A landscape with many valleys, sampled at points; each row gives a point and its height.
From any point a ball takes the steepest step (drop divided by distance) to one of its 2 nearest points. It stops when none of these is lower. Distance is the straight distance between rows; heights are no part of it.
z72 height 78: [ 34 -20  20   2   7  -7   5 -10   4  24  -3   3   7 -24  18   3   2 -22
  40  -7   0  -5  -5]
z733 height 61: [ -4  21   6  -3  19   3   3   6  -4 -13   2  -3 -17  24 -11   4  -3 -14
 -12  25  38   5   7]
z186 height 252: [-29  17 -25  22   9  -1  31  16   7 -31   1 -18  -2  -6   1   5   6   2
 -10 -14   2  -1   7]
z735 height 419: [  4  21  10  11   4 -25  10  -7   8   4   5 -15 -11 -21 -10 -32   5   9
  13   0  20 -26 -33]
z767 height 368: [  4  20   8  13   5 -15  32  -4  16  -9   8 -23  -9 -29   2 -12   8  -2
   5 -20  21 -36 -22]
z966 height 601: [  3   2  11 -16  -5 -20 -30 -22  30  12  16   6   5  -2 -20  -8  22  42
 -25   5   5 -19 -29]
z259 height 791: [ 13 -14 -12 -27   4 -19 -21 -14 -16 -11  15  -4 -21  15 -25 -29 -10  22
 -29  11   2  20   0]
z384 height 241: [  7 -15  -9  -8   3  14  18  -3 -11  16  -2  -1  12  -6  16  21   2   4
  18   2 -25  -4  10]
z523 height 591: [-16  20   4  20  -3  -4  -2  28 -16 -20  15  -2   4  -2 -16 -11 -30 -15
  22  15   1 -13   9]
z145 height 375: [-10  -8 -11  -2  -5   8 -22   9  27  18 -27  22   7  -8 -28  -6  17   6
 -33 -13   8   9  -7]
z977 height 383: [ 18 -29   5  -3 -14  18  11  -3  25  24 -15  13  11 -33   5  30   6  16
  23 -29 -14  -6  18]
z347 height 836: [ 14 -20  -2   1 -13  25  -7   6 -16  14 -12  19  -1   5  -3   8 -18 -31
  16  -4 -24  16  18]
z953 height 163: [ -6  -4 -16  16  30 -23  19  11  16   7 -13  -4  -3   3   6  -3  25  10
 -27  -5   4  19 -26]
z442 height 133: [ 16 -24  20 -32 -21 -11 -22 -21 -22  -1  24  -1   0  13  15   6 -14   1
  26  17 -15  -1  -2]
z234 height 584: [ -6  16  -4  -3  -1  16  14  -5 -26  -9   9  -9 -12  35  20  31  -6  -6
  16  22   3  -4  11]
z402 height 718: [-23  14  -7   7 -10  14  -6   3   8 -18   6 -13  11  -6 -20  -8  -9  18
   1   0  -1 -20  12]
z900 height 764: [  7 -10 -11 -18  12 -19  -7 -13 -26  -7   5  -2 -20  25   2 -23  -7   5
 -19  12 -13  27   1]
z111 height 814: [  6 -13  -9  -6 -15  19 -15   3 -28   1   6  16  -3  28   3  19 -15 -20
  14  13 -20  12  25]
z329 height 90: [ 11  -3  34 -24 -20  -4 -22 -21 -13   8  26   3  -2   2  22   9  -3   6
  39  18   2 -22  -6]
z736 height 130: [-22  29  -2   7  16   4  14  20  -3 -31  10  -8  -2  21  -7   5   4  11
  -7  22  32   0  -3]
z211 height 271: [ -1 -15  -7 -32 -18  26 -20 -23  12  16  -1  11  12   1   2  26   7  17
   0 -10 -28  -6  24]
z516 height 329: [ 12 -29  -5 -22 -22  21  -1  -8   9  24  -9  18  18 -28   0  25  -3  28
  12 -24 -35  -1  14]
z217 height 640: [-11  11  -3   1   9 -19 -10 -14  25   4   1   1   5  -1 -16 -11  24  36
 -26   5   4 -10 -15]
z776 height 530: [  8  -8  18   1   2  13 -23 -11   4  25 -10  16   8  23  25  21  -5 -35
   7  19   4  -4   5]
z673 height 494: [ 18 -14  -7 -39   4   3   1 -36  -1   6  -3 -18 -17   3   5  10   7  14
 -19 -12 -23   8   6]
z724 height 558: [ -2  12  15  -2  -5  21 -12  -5 -25   8   8  11   2  36  24  25  -3 -20
  22  33  13  -2   1]
z770 height 93: [ -6  20  27   9 -24   7   2   5   7  16  -2  -9  15  -5  23  21   1 -18
  29   4  24 -26  -1]
z983 height 684: [-26  15  -7  16   0  -1  -2   6  24 -15   5   0  20  -7 -22 -18  17  28
 -14   8   4 -14  -4]
z753 height 145: [  3   1  -1  -6  10  15 -11   0   9  -4 -10   8 -16   4 -23   0   7 -26
 -16   0  23  -7  10]
z14 height 471: [ 25   6  13 -10   5 -18   4 -26   4   4  17 -17 -19 -32 -12 -32   2  13
  14  -5   7 -28 -24]
z194 height 495: [-12  -5  -7   0   4 -10 -20  11  -4   2  -5  17  14  11 -25 -23  -7  17
 -15  13  -8  14   3]
z818 height 440: [ 14  -4 -15 -14  23   2  18 -20   7   3  -4 -16 -14   5  11   5  16  15
 -21  -3 -13  13   3]
z411 height 692: [ 11  16  16  -5   7  -9  14 -15 -23  -6  25 -19  -9  -5  13 -13  -6   6
  26  19   8 -11 -10]
z77 height 903: [ -9  -5 -19  14  -7  13   4  31   0  -6 -16   9  12 -18 -16 -20 -17 -14
   5 -18 -18  16  13]
z609 height 136: [ -7   4  16  16 -16   6   9  12  14  10 -12  -1   3 -11  15  20   6 -34
  11 -21  22 -17   6]
z34 height 625: [-11  33  24  18  -7   1   1  18 -14 -15  19  -3  -9   4   0  -2 -22 -22
  23  29  26 -15  -5]
z265 height 748: [-13  12 -17  -6   0  12   0 -14  -4 -31  18 -14 -14  15 -26  -5  -2  15
 -17  14   7 -16  26]
z444 height 115: [ -4  -6  -1  17  26 -24   7  14 -17   8 -12   8  12   5   8 -23  -5   1
  -2  16 -10  32 -17]
z422 height 191: [-26  21 -17  26  22  -5  17  30  -7 -33  -5  -1   4  18   5   8  -4  -7
 -10   9  10   9   6]
z798 height 180: [  5 -20   5 -30 -29 -17 -20 -16 -28 -19  11  -6  10  10  12   3 -11  22
   9   8 -40  13   2]
z374 height 162: [ 29 -26   9  -8   7  -4  15 -12  -6  11   4  -4  -4 -13  15   1  -2   5
  35  -2 -23  -4  -2]
z151 height 305: [-14   9 -11  18   8   0   9  30  25 -13  -9  -1 -15  -1 -13   5  18 -20
 -35 -25  36   5   5]
z739 height 225: [-10  17  14  30   9 -11  25  16   1   3  -2 -13   9 -12  41   8   7 -16
  16  -8  18   1 -23]
z25 height 866: [  3 -16 -16   1  -5  18 -10  11 -18   3 -16  22   4   5 -14 -15 -24 -15
  -6 -11 -28  30  15]
z763 height 493: [ 12 -18   4 -14  -1   5 -21 -20  12  36 -20  11   6   4  10  14  12 -15
 -11   5  -8  12   2]
z546 height 437: [ -5 -15 -13   1  -5  -4 -29  15  13  11  -3  21  10  -6 -36 -25   5  27
 -36   0  -4  12 -14]
z638 height 150: [ 18 -23  26  16 -18   7  17   9   8  25 -11   6  12 -22  26  22  13 -15
  50 -16   9 -18   3]
z712 height 552: [-14  13  11  12  -1  -7 -17  23 -10 -10   2   9  15  10 -18 -24 -23  -6
   4  22  11   7   9]
z668 height 209: [ -1  10  15  19  16 -20  12  14  -9  12   1   3  17  -4  21 -10  -5 -23
  11  13   2  19 -26]
z700 height 443: [  9 -19 -10   1   8  10 -10  -6  24  29 -32  17   9  -5   3   6  11  -6
 -29 -23  -5  29  -5]
z203 height 936: [-19  -8   0  17 -11   7  -5  17   9   7 -12   7  29 -18   3  -1 -11   7
  15  -7 -17   0  13]
z529 height 660: [ -3  28  23  17   3 -10  15   7 -15  -9  19 -13   3  -2  16 -12 -16   5
  36  21  10 -14 -22]
z113 height 365: [  1  -8 -19  -1  18  11  31  -1   6   3 -19  -7 -11  -8  12  18  16 -15
 -16 -23 -13  19   5]
z375 height 569: [ 15  -3  15 -35   0 -19 -28 -36  13   3  24  -7 -21   0  -7  -9  13  22
 -17   2   8 -24 -20]
z64 height 538: [ 16 -10   8 -35   7 -21  -9 -36  -1   5  13 -16 -10   2   4  -6   1  25
 -10   4 -15  -5 -11]
z663 height 288: [ -7  -4   1  26 -16   1 -10  23  30   5 -23   8   5 -24 -23 -22   6 -18
 -19 -35  19 -13   0]
z346 height 727: [  6  14  -3  -9  13 -14   9 -14 -24 -20  19 -11 -12  13   1 -21  -4  17
  -2  21   3   5  -3]
z605 height 179: [-21  20   4  28   2   0  19  23   9  -3  -1  -3  -2   3  32  25  16 -37
   2 -24  16   2   2]
z823 height 220: [  3 -16  -7 -23 -19   7 -16 -14 -17  -4   9   6  16   9   4  13  -9  28
   2   2 -39   5  16]
z55 height 222: [-20   5 -15  27  29 -17  18  33   0  -3 -18  -5  11  -4   7 -13   7   1
 -12  -6 -13  32 -13]
z718 height 795: [  7  -4 -16 -12 -11  29   2  -5 -29 -12   9   6 -22  24 -10   7 -16 -17
   1   0  -8   4  34]
z832 height 772: [ -2   7 -24  -3   0  15  14  -7 -15 -25  -3  -5 -15  15 -19   6  -8  -4
 -12   5  -6  -2  31]
z15 height 303: [  9 -18 -18  -4  -2  21  24   3   1   6 -20   2   5 -11  16  20   2  -1
   0 -23 -27  13  11]
z3 height 221: [ -3   2  -3  19 -14  13 -11  17   9  -4 -10  14  -6 -16 -35 -11 -12 -27
 -15 -18  25 -10  12]
z131 height 44: [ 14   4  36  -1 -15  11  -4 -15   0  16  17  -4   5  -6  25  16   0  -2
  40  12  13 -27 -15]
z928 height 316: [-14  24 -12  20  12 -14  27  10  14 -24   3 -19 -14 -13  -7  -8  10   1
 -16 -12  29 -18 -18]
z373 height 815: [ 10 -16 -15 -34 -23 -18 -41 -21  -9 -20  10   6  -4   8 -29 -20 -20  32
 -31  -3 -24  18  -4]
z102 height 249: [-11   6 -19  16  21 -10  11  16  26  -3 -22  -2  -8   5   4   9  27  -5
 -37 -21  25  20  -6]

Where does a ball stop that starts at each point below?
z411 -> z145
z77 -> z72
z14 -> z733
z966 -> z72
z516 -> z131
z735 -> z733
z739 -> z131
z234 -> z145

Call two points neighbours if one is among the 2 nearest of the other. Go from one point of each pair to the other, from neighbour to neighbour, staying as low as possible. Name the highest point that can't be avoided.
z953, z131 -> z739
z131, z72 -> z638
z444, z953 -> z55
